A landscape with many valleys, sampled at points; each row gives a point and its height.
A ball rolls from a point to the lowest of its 2 nearest points, and stops where none of them is lower. Distance is the straight distance between rows; heights are no part of it.
k654 (h 1.00): [-19  59   3  25  -4  30  -7 -23  41 -14 -51 -34  13  54  47   1  22 -29
 -32   4 -24  25   9 -11 -17 -18  36  32 -23   2  39   9  21   7  19  41
 -30  14  32  13 -18]
k179 (h 3.47): [-21 -44   5   0   8  14  -7  14 -33  13  44  38 -20 -36 -20 -45 -35  19
 -19 -41  -8   3 -29  11  17  -3 -31  -4  40  33  11  19  -3  14  -8  15
  18  34  15  29  27]
k228 (h 2.72): [-50 -42  21  18  63  17  11  -4  28 -41  16  26  21   9   9  32   2  41
 -30 -41   2  26  13  26  40  -6   7  -1   8  24  21  -9   8 -10 -14  16
 -36   7 -13   1 -22]
k229 (h 2.18): [-20 -24 -33 -27  38   6  -6  26  22 -27  17 -25  44  64  -8  12  -7   9
  22 -20   9 -50  32 -27  -1  18  40   8  65 -18   9  34  11  25 -17 -13
  20 -48 -14   5 -32]
k745 (h 3.28): [  3 -37  24 -14  -9  17 -37   1 -12  37 -26 -47   6  15 -24  11 -11  16
 -20 -48 -28  -9 -41 -41  46  29  37  23  37 -10  28  -3 -44   5 -17  27
  -9 -12  11   4 -38]
k786 (h 2.06): [  9 -44  52 -66 -28  20 -10  30 -24  56  13  -3  -8 -43 -10  20 -38  11
  13 -32  56  15   6 -26 -27  10 -15  10   3  21  27  36  38  26   2   8
 -14   4 -26  49  -7]
k512 (h 3.84): [ 41 -16 -10 -28  16  42 -14  27 -40  57  54   3 -28 -38 -32 -10 -17 -14
  88 -18 -11  36  14 -17 -43  17 -11 -29  22  -2  -5  30 -29  35   2 -25
  49  31   5  14   4]
k352 (h 5.49): [ 24 -19  38  10   5 -32 -23  16 -40  36  38  23  14  15   6  -1   1   3
   7   5   0   2 -38 -33  -5 -25 -38  37 -42 -20  33  20  -1   3   3  46
 -77  37  56  47 -30]
k790 (h 4.97): [  6 -18  64  -8  16 -61 -14  22   3  47   2  43  29  -1 -26  29 -21  17
  26 -11  31 -22 -17 -23   9 -39 -31  -2 -21   8  30  -3   2 -15 -13  53
 -64   8  35  55 -15]
k543 (h 3.69): [  7  -8   3 -13  18  74  -2  26  -1  34  24  21 -31 -40 -20 -27 -49 -14
  27 -24 -35  51  -3   8 -21   8 -10 -32   3  20  14  31  -4  30  -2   6
  44  46  -3  34  24]
k159 (h 0.94): [ -9   5   2  -3 -50 -15  16 -24  12 -13 -23   3 -22  21 -31  46 -22  15
  -4 -39  30  24 -55  27   8   8  56 -29  22 -19 -27  33 -61 -34  -4 -35
 -27   7 -50 -23   0]
k520 (h 0.57): [ 12  -3   4 -14 -60 -24  15  -7   5 -23 -16   4 -10 -14 -38  85  -9 -22
  11 -21  46  -3  -8  26  -9  -9  42 -12   0 -16 -17   8 -21 -11  12 -29
 -66  16 -67 -27 -31]
k902 (h 2.53): [ 25   7  -6  26  18 -31 -24 -23 -26   1  17   9   7  36 -22 -12  27 -11
  41   6 -57 -37  -9 -34  27 -16  17 -11  17 -23 -27  -1 -61   9 -15 -12
  -9  14  44 -47 -20]
k368 (h 4.60): [-24  41  34   1  37  11  -2  26  66  20 -40  10  15  14  39  14 -38   6
  25  35  19  27  30  13 -53  -6 -10 -18 -45  15  24  31  33 -37  11  38
   9  -7   2  49  12]
k210 (h 1.55): [-13  45 -59  11 -22  -5  26  -6  25 -43   1 -28   4  64   7  15  14 -13
  22   9  20  15   0  43 -44  11  52  -3  34 -26 -35  28  -2  -2  21 -62
  20   1 -22  -9  -2]
k571 (h 4.46): [ -3 -43 -63  20  -5 -10  20   6 -32 -62  43 -13  31  49 -14  -3  24 -37
 -52  11  -5 -62 -25  10  28 -11   0  59   9 -31  -8   0  28  74  -4  -4
 -32  12   6 -20 -23]
k63 (h 3.96): [ 36 -15  10 -45   5  -1  -3  49 -23  62  35 -18  16 -31 -16   9 -20  10
  88 -12  60  10   0  20 -38  28  -3 -32  15  -6  -9  15 -34   1  12 -29
  51  -9  -6  30   6]
k731 (h 2.92): [ 50  71 -57  50 -22 -25 -19  18 -36  61 -12   3 -14 -33 -14 -42  11 -59
  49  22  -1 -19  17  12 -23 -10   7 -21  -1  21  10 -39   1 -10  51   8
  66  18  29  15 -12]
k101 (h 4.30): [-13 -25  75 -16  37  55  -6  -5   4  19  19   0 -23 -23  24 -20 -21  50
   7  12 -12  59 -47 -10  11  31 -47 -14 -39  -5   9   3 -41 -35 -45  -9
  21   3   6  16  33]
k310 (h 3.64): [-17 -11 -40 -13 -40 -10  20 -20 -21 -51   3  -3 -14 -10   2 -24   7 -15
 -87  -8 -12 -41 -23  -1  25   4 -15  21  32  -4 -28  12   7  14 -15   0
   8 -29 -17 -54  39]
k376 (h 4.11): [ 35  24   8  -5  17  -9   4  26  -1  34  -5 -10   6   4  21   8  -6  23
  75  42  18  22 -17  31 -25  28  -7 -28 -34 -35 -21   6 -60 -48   1 -42
  45  -2  -8   2   4]
k254 (h 2.25): [-20  -8  30 -47  69  42 -13  22   3  38  23 -14  11 -45  10  -2  18  22
  32 -29   5  25  56   4 -21  28  -9 -20  16  19  34 -14   8  18 -21   9
  53 -21  23  11   4]
k648 (h 4.36): [-27 -19  15 -25 -25  36   3 -19 -27  -3  37 -31 -25  18  -2 -16 -26  -4
 -34 -53 -18  34 -73 -34   3   9  -5  29  10  11  22  72  11  21 -22  33
 -41  25  29   8  21]
k650 (h 4.00): [  2  -1  64   0   9 -62  10  20  19  17 -41  26  21   7  12  42 -19  23
 -13  43  39 -22 -11   8   0 -22 -25  -6 -48 -14  13  -3  -2 -48  -2  40
 -73 -15 -12  12 -11]
k751 (h 3.93): [ 12 -30 -48  -5 -45  -9   8 -26 -50 -35   3 -30  -2   0 -21 -15  37 -30
 -71 -19 -14 -48 -40  -8  50  21  12  42  14  -9   6 -13  -5  61  -9   5
 -10 -11   6 -63 -13]
k502 (h 2.26): [  1  14  31  51  21  -1 -51  30  12  63 -46  22 -17   6   5 -14 -30  42
 -14  -5  -4 -16 -20 -10  56   2  31 -28  -4  46  46 -14 -34 -50 -15  23
  48  14   3  32 -25]
k414 (h 4.54): [ 12 -50 -17 -20  79   7   0  20 -17  -7  57  16  46  28 -22 -21 -25  20
  65  22 -41  -4  -4  15  15   3 -43  -7  -5 -31 -19 -33 -33  27 -21 -13
  19   3  45  42  12]
k666 (h 6.42): [  4  -8   4  23  49  24   6   4  -5 -59  36  -2  15  49  47  14  22  11
   9  58 -30  -8  56  -9 -13 -17 -20  17 -39 -46 -24   9   1  -7 -27 -49
  -3   4 -19 -32 -32]
k800 (h 3.10): [ 39  13  -8  12   5 -14 -32   8 -34  20   4   9 -13   6  -2 -25  -5 -43
  17  25 -64 -42  -1 -66 -11 -26 -24   5  -8  -4   7  27 -16  16  12  26
   5   1  39 -16 -15]
k727 (h 1.39): [-15  48  -4 -21  19 -20  19   0  48 -24 -22  14 -16 -42  -9  26 -14 -41
 -21 -15 -36 -34  45   9 -51 -27 -11 -38  11  23  20  24  23  -8  16  35
  -1 -23 -13 -46  12]
k120 (h 1.59): [-17 -11  -7   8   8 -37  23 -29   6 -18  11  45  10  16 -53  21 -14  30
  65   4  35  30  -2  30  16 -15   4 -26  21  -1 -72 -26 -10 -18 -16 -27
 -30  20   0  17  23]
k219 (h 3.60): [ 39 -12  12 -37 -54   9 -13   6 -22  63 -43 -28 -12 -21 -47  14 -41 -12
   2 -16 -43  -7 -51 -30  30  12  16  -9  10 -15  19 -10 -68  10  13  14
 -10  -8 -15  -4  -8]
k708 (h 7.37): [  9  23  20   3 -15  -9   9 -40   5 -23 -15  33  -9  23  19   2   0   8
  -2  38  29  -7  45 -51 -22 -36 -23  -7 -17   1 -67  34  52 -24 -21 -19
 -29   5 -25 -21  36]
k924 (h 3.00): [  9  13 -59 -37 -18 -65  34  24   1  -5  -9  -7  44 -10  -7 -11  -1 -12
  -5  18  25 -56 -25  42 -28   9 -21  12   3 -17  -1  -7  12  19  29  24
  19 -48  18  22  45]
k5 (h 1.84): [-24  20   0  23  -8  -7   6  -9   3   0  15  31 -14  -4   8 -12   1  25
  38 -19  42  46  -1  49 -26  -7   5 -15  23  25 -29  13  12 -13  -3 -18
   5  27   5  33  40]
k878 (h 2.17): [-46   1  19  42  61  16  15   4  54 -50  -9   9   4 -22  23  20  35   8
 -53 -20  -8  22  30  58  28 -10  19   5  -7  37  36 -54  42 -18  18  27
  -8   1  13   1 -24]
k107 (h 3.81): [ -3   9   0 -53 -34 -12  11   0 -27  51  19  -4 -23 -47  11 -44 -14  16
  -6  -4  30  31 -42  -1 -33  15 -49  -7  -3  13  -9  42  23   3  -1  13
  11 -11  18  24  81]
k915 (h 4.38): [ 12  15 -30  35  -7   1   4 -27 -26 -15  22 -15 -17 -12 -14 -52  44 -29
   5   2 -74  31 -54  34  25   0  -8  13  -7 -17 -10 -41 -41  23  17 -15
  15  40  71 -10  23]
k886 (h 2.03): [ 10   1 -24   4  16  -7  16  39   3 -40  34 -19  17 -13  21   2  29 -31
   3  10 -20  -6  26  64 -37   2  -8   5 -21 -25  14 -17   1  28  30 -14
  23  -8  -9 -17 -27]
k136 (h 3.99): [-21  54 -35  37  -3 -11  -1 -19  55 -20 -68   1  13  13  -5  17  21 -42
  -9  15  -4 -20  64  -3   4 -26  45  -1   9  49   1 -45  61 -13  37  22
   9  -6   5   0 -20]
k608 (h 2.27): [-13  28 -33 -25   9 -77  15   3  29 -16 -17   6  38 -20 -21  33  24 -38
   1 -10   0 -69  36  15 -32 -27  -1   3  15   6  19  -7  40  12  22  53
 -20 -54  10  -5   3]
k846 (h 2.01): [-11 -17  60 -22  45  10 -16   8  -6  32  30  20 -20 -45 -28  37   6  26
  60 -53  27  24  35   1  -6  -1  26 -41  37  24  12   2 -20  -6 -18  -2
   4  12   2  -8 -23]
k385 (h 1.61): [ -9  28 -12  10 -19  48  -1 -12  10 -17  14 -45  14  77  23 -10   3 -37
  17 -17 -24  43  -5 -16 -32  -2  26  47  -7 -11  25  49  28  41   5  20
 -30  27  29  31 -14]
k734 (h 3.62): [ 67 -37  -4 -33  -5  20 -13 -14 -56  27  11  -4 -22 -35   4 -45  -2  -5
  10  50 -59  21 -26 -73  23  31 -75   2 -25 -22 -15 -22 -27   8   4 -22
  29 -13  31 -25  29]
k906 (h 3.01): [ 39 -23  19 -35  -2   2 -33 -14 -58  37  14 -14 -24 -61  10 -44  28  23
 -23  11  -5  -7  -7 -68  35  31 -40   3  -6   8  10 -20 -24   2 -21 -15
  34 -37  16 -43  14]
k331 (h 3.11): [ -7 -46  52 -54   7  20 -17 -45 -18  20 -14 -27  15 -15 -21  15  13  52
  -7 -24  19  11  28 -54  53  28   8  -7  14   4 -14 -52  -5  -3 -35 -12
 -10 -39 -17 -21   1]
k425 (h 2.43): [ 19   9  -2  53  -3  27 -24  45   4  33 -35  15 -11   1  51 -43 -21  23
 -20  41  14   2  -4   6  41  13  -4  -3 -30  18  30 -28 -10 -27  20  -6
  59   9 -17  28 -30]
k288 (h 2.68): [ 31  36 -14  58   2 -12 -21  12 -23  60 -17  33 -21  -1   4 -44 -15 -11
  35  56 -10  22  -3  -6  18 -15 -18 -15 -39  23   6 -38  -7 -26  29   1
  45  41  37  50   8]
k932 (h 5.43): [ -4 -44   3 -59 -23 -45  43  10 -10 -13  25 -15  60  12 -18  34  -3  14
  11   7  68 -23 -25  15 -18  11 -23  36  -9 -61  -8   7  18  35  -3  10
 -70 -38  -6  34  -8]
k500 (h 4.51): [-17 -19  45 -17  42  32   3   2  28  14  -6  18  -4 -42   0  13 -23  75
  14  13  16  34   4  44  21  51 -16 -52 -16  23  -4 -41 -29 -47 -25 -20
  50 -22 -21  -5  28]
k818 (h 4.34): [ 18  51  45   2  29   3 -13  28  37  56 -38  13 -13  -5  18   7 -45   4
  49  54  -2   4   2  -1 -43   7 -32 -61 -49  -5   6  39 -19 -59   4  16
  32  -9  -4   2  15]
k479 (h 7.12): [-25  23  12  26   8 -30  22 -22  15 -54   0  28  10 -11  41  -7  38  -2
 -47  28  34  -2  48  14 -11 -42 -26  15 -20   4 -30 -21  65 -20   4   6
 -42  -2   5 -21  17]
k907 (h 4.27): [-23  53   0  29  41  15   5  -2  86 -22 -57  13   5  27  20  16  -7  -8
  11  33  -1  10  71   5 -33 -13  21 -21 -22  25 -17  -3  44 -40  23  11
  14 -14  -5   4  -2]
k293 (h 3.50): [ 21  19 -23   3   0   1 -40  20 -14  13  -7  -6  -3  -3  17 -25  15 -27
  -2  17  -7 -68  58 -66  -1 -11   5  -4  11  24  23  15  35  27   0  25
  36 -28   6  -5 -28]
k110 (h 1.75): [ -9 -10  55 -15 -14  21 -21  13  14  65 -12   5 -20 -22 -18  29 -30  22
  15 -50  36  27   0 -22  -7  11  24 -23  14  35  36  15  -1  -9  -1  29
 -21  20 -11  37 -21]
k238 (h 4.33): [ 66 -58  -9 -22  -9  30 -18  37 -64  14  24 -18 -21 -49  14 -11  -2 -26
 -22  44 -57   0 -19 -43  13  28 -53  40 -42 -22  54  -8  -3  36  34   8
  11 -10  15 -18 -35]
k973 (h 1.66): [  1 -16  -8  13  34  40   0  -7  19 -30   7  -9  23  28 -11  27   6 -19
  37  -7  -2   6  82 -15  17 -22  35  16   3  18  -2 -39  49  43   7  10
 -28  16 -14  25 -48]
k702 (h 5.16): [  8 -31 -15 -10  33   6  35  -7   7 -39  34  -2  18  12 -26  15 -19 -10
  32  15 -91   8 -12  42   8  -8 -39 -15 -24 -51 -25 -17 -53  14 -13 -17
  -1   8   1 -20  15]
k942 (h 1.93): [ -9   7 -35  -5  15  12 -13 -24  34 -16 -32 -22  13  77   0   1 -10  16
   6  11 -13 -17  39 -45  21  14  53  -4  48   2 -30  18  -1   2 -25 -19
  34 -38 -10 -11  -5]
k119 (h 3.75): [  6  60 -58  47 -16 -27 -16  26  26  13 -37   9  20  20  10 -20   0 -37
  -5  28  12 -64  46  -4 -14 -20  15   6   3  32  30  -8  56   0  35  31
  44 -17  -2  42 -25]
k709 (h 2.42): [ 33 -54  44 -26 -28   2 -29  55 -33  61 -16 -20 -14 -34  11  -8 -38  23
 -16  22  53 -22 -22 -38   3  19 -20  10  -7  -4  34   1  -6 -15  12 -11
  10 -12 -40  32 -30]
k488 (h 6.10): [ 31 -47  17 -25  27  22  -2  18 -36 -27  45 -18   8  13  28  16   6  -5
  17  39 -42 -11  34 -52 -14   6 -37  22 -34 -68  -7  31 -24   3 -35 -32
  -9 -20 -16 -50 -30]
k261 (h 1.86): [ 29  49   8  34 -41 -60 -30 -10 -25  10 -52  -9   9  15  47  -2  62   3
 -43  39  49 -53  -5 -42  24 -11  20  47 -15  -9  33 -26  -5 -18  10  10
  -9 -21   5 -16 -40]
k682 (h 1.54): [-39  29 -34  61  12 -33   3  28  24 -49  -2  13  -9 -10  24 -17  24  15
 -34  -9  26 -18  -8  77   5   2  47  -3  36  28  12 -35   7 -38  28 -31
  49  -2 -11   3 -11]
k989 (h 4.78): [  4  41   7  -2 -25   1  13 -58  -6  22 -23 -23 -27 -20 -22 -16  17 -29
 -10 -19 -68  39 -48 -10  16 -21  -9  -3 -15  10   1 -26 -22  13   2  42
 -31  30  57   1  38]
k763 (h 3.36): [-16  24 -61 -22 -53 -49  35  -6 -15 -29   7  -1  -4 -23 -29 -26  -2 -43
 -23 -12  -3 -29 -29  40 -41  -9 -19  -4  35  -1 -30  24  23  20  21   2
   8  -8 -12 -20  54]
k945 (h 2.15): [-34  54   6   0  37  28   2  23  32   1  27  11 -27 -35  18 -23  16 -38
  15 -47   0  27  60  34 -87  -8   9 -22  13  45  38  21  51  13  14  22
  50  30  28   8   1]
k203 (h 2.40): [ 18 -24 -15 -13  29  40  24  13  21 -40  14 -25  41 -27   3  51  10 -26
  30   7 -16  13  79  26 -11   5   9  10 -29 -23   1 -54  22  39  19 -14
  -3  -8 -38  -4 -50]
k748 (h 3.02): [ 17 -18  25  13 -14 -43  14   5   3   6 -23  32  18  26 -24  49 -44   8
  11  56  -5 -13 -47  10  28 -15 -12  -5 -39 -49 -28  -3 -49 -28  -6  -2
 -58  13 -45   1 -10]
k982 (h 3.61): [  0  10  17  14   2  45 -11 -13   7 -12 -22 -11 -33   1   9  -3 -13  -9
 -20  -9 -61  16 -12 -18  10 -10  13 -21 -13 -10   6  27 -46 -11 -13  -1
   6  17 -13 -42  -3]
k255 (h 4.61): [-14  14  28  12  21   4  -5   7  41  -2 -33  25 -32 -54  19  17   1  33
   3  13  52  19  48  26  -4  30  14 -49  -1  54 -11 -16  12 -54   1 -25
  46 -24 -47 -27   4]
k196 (h 1.87): [-46  26  17  45  -9  -9  23 -31  53 -35 -10  20 -11  24 -24  38  -8 -25
  -6 -18 -19  43 -45  53   1 -41  29 -15 -11   5  -4   7   3 -17  18  22
 -74  55   1  17   7]
k289 (h 3.67): [-31  -7   3  -8  30  -7  24   0  38   5 -37   2  33  -3   7  -7 -16  38
 -38   1  -6   3 -29  41  31  13 -18   0 -13   9  32 -37  -8 -18 -12  38
  17 -41  16  39  45]
k551 (h 2.65): [ 36 -31  34 -29 -52 -21 -34  23 -70  43  -2 -17 -26 -68   8  -7  35  29
 -26   2  68 -48 -17 -42  21  25  -4  23  -1  12  18 -19  -5  -2  10 -25
   8 -30 -22 -19 -26]
k820 (h 5.03): [ -4 -50 -39 -39  -1 -22  24  17 -34 -38  51  -6  43  48   3 -10   0   2
  -2  11  22 -42 -13  -4  -8   9 -33  45   8 -45 -24  36  22  44 -21   5
 -23 -25  13  14   7]
k697 (h 3.94): [ -2 -20  34  39  23  49  -1 -17  14 -33   9  33 -35  38  -3  11 -35  16
 -15  19 -45  19   9  -8  13 -12  -7 -32 -24  -3 -45  40 -33 -32 -42 -41
  -7  43 -47 -37  10]
k505 (h 3.58): [  5 -76   7 -10  -9  21  -1 -42 -17  -7   7   3  18  15 -70  29 -10  29
   8  -5  -5   6  14 -33  70   1   1   0  13 -25 -54 -60 -28  11 -49 -35
 -31  11 -39 -11  -8]
k854 (h 2.44): [-21  15 -22 -25  -7 -61   0 -56  14 -20 -23 -20  36  35 -28  16  70   9
   0 -22  43 -33  -2 -26  40   8  65  13  47 -19 -28 -31 -16   5 -19   0
 -32 -42  35 -31  -5]
k947 (h 2.38): [ 32  22   2   4 -45 -16   7   1   4  17 -48  -9   5  37  19  18 -29 -15
   0  60   1  -8 -48 -12 -22  -7  -6   5 -42 -57 -13  31 -51 -33  -1  -2
 -19  13 -42 -16  -3]
k894 (h 0.41): [-42  -1   8 -13  17  -1  18 -27  32 -47  11  24 -26 -20 -25  21 -22 -19
 -39 -48 -33 -18  23 -15 -15 -32   4 -30  33  21 -13  48  31   0 -16  22
 -46  -2  -7 -51  28]
k84 (h 2.67): [ 23 -44  14  -1 -27 -10 -13  28 -32  29   0  35  -8 -20  -2 -14 -46  44
   0  36  55 -28 -24 -10  33  15 -31  -7  -6   2 -33 -11 -16 -19  -9 -32
  23  -7 -58  25  11]
k105 (h 1.65): [-14  29  19  34  -2  15  -2 -23  11   0 -44 -28   1  -9  34   8  49   4
 -53 -10 -11  37  15  15  32 -11  29  29 -27  17  46 -61  21   5  13  28
 -12   2  27   8 -26]
k482 (h 1.92): [ 25  48 -11  17 -45   5  -2 -21  -4 -12 -36 -24   1  81  45   5   9 -28
 -18  40  -4 -14  -7 -47 -36 -10  24  35 -22 -51 -10  66 -13  -8   5 -19
 -28   5 -23 -25 -22]
k11 (h 2.74): [-12  15  14 -50 -22 -23   7 -56  26  21 -41 -25  25  -4 -26  30  27  20
  11 -36  40   0  21 -35  19  13  27  -8  27   7 -17 -24  11  -3 -17  15
 -41 -52   9 -15  23]
k102 (h 2.04): [ -1   7 -21  21   3 -56   2 -28 -17  -5  -1   7  29  28 -23  -9  29   8
  19  17   6 -23   0   6  31 -20  19  13  17 -10 -38 -33  -8  11  -3   1
 -22   6  26   5  -3]
k568 (h 1.08): [-29  -1   0 -27 -53 -12  41 -11  16 -41  13  -2 -12 -19  -4  51   7  -9
 -37 -43  66  15 -29  52 -36   2  21  20   1  -1   1  34  35  16  17   4
 -68  -7 -49 -14  -2]
k831 (h 1.70): [-10  51 -22  47 -17 -25  -3  33  -5 -18  16 -10 -25 -20  40 -42  35 -18
 -28  -7   3 -10 -13  61 -48   7   3  -1  -2  -1  29   1   0 -14  39 -24
  48  11  18 -26 -18]
k284 (h 4.10): [  1  14 -48  44  25   7 -14   0  -6 -22  20   7 -26 -20   4 -87  19 -30
 -11  23 -79   1  -7   9  11 -10 -44  -2   6   3 -15 -41   1  12   9 -21
  65  16  53 -12  23]
k827 (h 5.67): [ 27 -61  35 -26  26   7  13  22 -22 -15  43  10   5 -28 -11  35 -18  10
  17   9 -33   1   5  19  -3  13 -47 -15 -25 -52 -23  12 -61 -16 -30 -41
  -4  -1 -49 -41   7]
k752 (h 1.16): [-15  32 -20  48 -23 -26   0 -16  28 -12 -32  45 -42  29 -39  20 -41  -8
   5  -8  10   0 -12   3  14 -19  50 -37  23  37 -36  20 -12 -41   7  -6
  -5  25 -39 -20   7]
k464 (h 3.09): [ 66  20 -41  43 -45   0 -20   4 -64  21  19   1 -33 -21 -19 -15  30 -50
  51  21   0   2  10   0 -10 -10  10   1  -8  -5 -26 -27 -19  12  41 -53
  30  47  -9  -6 -26]
k441 (h 4.79): [-21   5  58 -23   3   0   6  -1  -7  30  29 -22  -4  -3  27  -8  25  13
  -8 -36   6  29 -40 -19 -31  -2 -24  19 -28   1  61  33  18   3  -3  57
 -59  12  49  32   4]
k108 (h 1.60): [-27   2  -7  29  -8 -25  28 -32  17 -56  25  27 -11 -12 -43  32  16 -38
 -12 -37 -19   7   6  39  -9 -46  12 -15  14   5 -35  -6  25  18  18   1
 -72  45  -3 -31  -8]
k272 (h 2.00): [-38  29  -2  11  25 -16  12  26  14 -27  36  35  -8 -44   8  -1  14  -9
  33 -33  42  29  28  88 -63  -5   7 -15  34  34  11   0  50  -5  35 -10
  36  29   3  27   6]
k290 (h 2.91): [ 45 -26 -34  21 -55  -5   8  -2 -60   4  16  15 -17  -6 -15 -10   2   0
  12  38  15  -1 -21  13  17   4 -20  17 -11 -23 -51 -29 -34   2   4 -71
  13  27 -42  -5  19]
k447 (h 3.15): [ -5  17  25 -38 -14 -36  -5 -10  16  57 -51  -3  12 -27   4   5  16  21
 -32 -27  27 -14   3 -10  13   0  -1   9  12  25  36 -20  31  -8 -10  40
  -8 -54  26  24  25]
k237 (h 4.06): [ -1  19   9 -26 -37  41 -12  -6 -14  51  -5 -13 -49  -9  33 -44 -28  -1
 -17 -11 -15  26 -66 -64 -24  14 -28   1   9  18  35  83   8 -21  -5  26
  14   8  29  11  36]
k811 (h 4.02): [ 16 -74  -4 -18  13  36   4 -12 -23   3  35   3  27  27 -26  -6 -30  30
  28   7  -9  30   8 -14  42  13 -32  17   2 -17 -39 -29  -9  38 -31 -28
  -2  14  -9  34   9]
k187 (h 4.67): [-15 -16  25  12   1  32  -4 -30  11 -20 -13  31 -37 -46 -17  31   1  19
  -4 -13  48  39  48   3  33   7  36 -29   2  61 -40 -38  12 -27  -2 -34
   3  15 -56 -23  13]
k738 (h 2.50): [-22 -17 -51 -11 -13  26 -14  31   3   2  12 -27  23  46  -4 -20 -26  -9
  -3 -52   0 -26 -11  -2   1  13  23  32  52  18  38  45  28  53  -4  27
  28 -19   6  46  -6]
k37 (h 1.71): [ -7  25 -55  -6  12  25  18 -14  28 -45   3 -33   5  60  34 -17  19  11
  18  32 -11   5  37   9 -27  16  15  -4  25 -38 -53  26  -6  -8 -19 -72
  58 -28 -13 -36  23]
k3 (h 1.36): [-46  33 -39  49  -6 -11  13  -2  49 -72  -7  22 -27  22  -3  12  -4 -17
 -26 -27  -6   6 -12  60 -21 -11  51 -23  48  17 -25  20  -3 -36  29 -37
  12  22 -27 -38  16]
k322 (h 0.80): [ -5   8 -34  11 -16  41   0 -22  -4 -45  29 -13  -1  37  -5  -7  16 -52
 -11 -30 -12   3  64 -15 -31 -25  25  34  -4  17  -9  19  75  69  19  -1
 -32  27   0  -8 -21]
k943 (h 2.85): [ -9 -43 -17 -49 -15  27  -6  -4  -7  29  -3 -56  35  19 -10 -17   0   8
 -28 -54  -6 -12 -14 -25  28  38  15  44  23  10  38   2  32  65 -10  41
  -7 -27  37  23  -5]
k625 (h 3.44): [ 19  23 -26 -15  -8 -41   8  16  -4  41 -12   8  16 -25   3 -41 -12   3
  19  38  19 -13 -46  33 -25   2 -57 -17 -20  -8 -11 -20 -14 -18   8   9
  41 -25  36  43  67]
k681 (h 4.05): [-27  -5  35  -9  19  49   5   9  16  23  10 -28  -4 -42  37 -31  -6  32
 -43 -11 -42  42 -72  29  29  37 -26  -9 -16  13  53 -16 -37 -22 -24  22
  41 -20  21  21  28]
k622 (h 3.16): [-50 -66   8  13  17   4  -4   3 -13 -37  51  30  -1   1 -10  -4  -4  43
 -55 -51  36  -6  -9   9  40  -5   3  15  50  29  -4  13  30  11 -24   2
 -24  17 -13   2  -8]
k8 (h 6.77): [-18 -10  -6  24  53  13  30 -29  23 -70  14  -5  42  39  47   8  42  18
 -29  51 -10   7  43  26   0 -25 -17  28 -45 -43 -34 -37  35   1  -4 -16
 -37   1   4 -12  -7]
k673 (h 2.02): [-20  31  27  37  10   1 -25  -1  41  44 -42  18  -9   9 -14  21 -11   6
  15 -59 -10  18  -9   4  14  -1  61 -28  13  52  47   1 -24 -39   1  36
  -6  15  12  33 -22]
k937 (h 1.35): [ 29   6 -11 -19 -57 -34 -11  -4 -47   5  -9 -36  20  36  32   3  45  -8
 -22  18  41 -48 -18 -56  -8   8  10  54  -7 -38  15  34  12  19   1   4
 -36 -18   1 -27 -34]
k696 (h 3.85): [ -4   0 -23   4   8  62  -3 -21   6 -24  -2 -31 -23  -7  30 -57  12 -12
 -35   1 -58  20  27 -18  18  18  -6   5   2   4  -1 -18  -7  16 -13 -16
  43  -9  13 -38   3]

Call two points neighbours if one is among the 2 nearest of the other. Go from one point of each pair to the other, from neighbour to neighbour, staying as low as possible. Name the highest point that can't be avoided.
k120 / k110: k254
k520 / k322: k203
k322 / k654: k385
k520 / k894: k108

Where does a ball stop that starts at each point below?
k818: k654
k352: k924
k943: k520
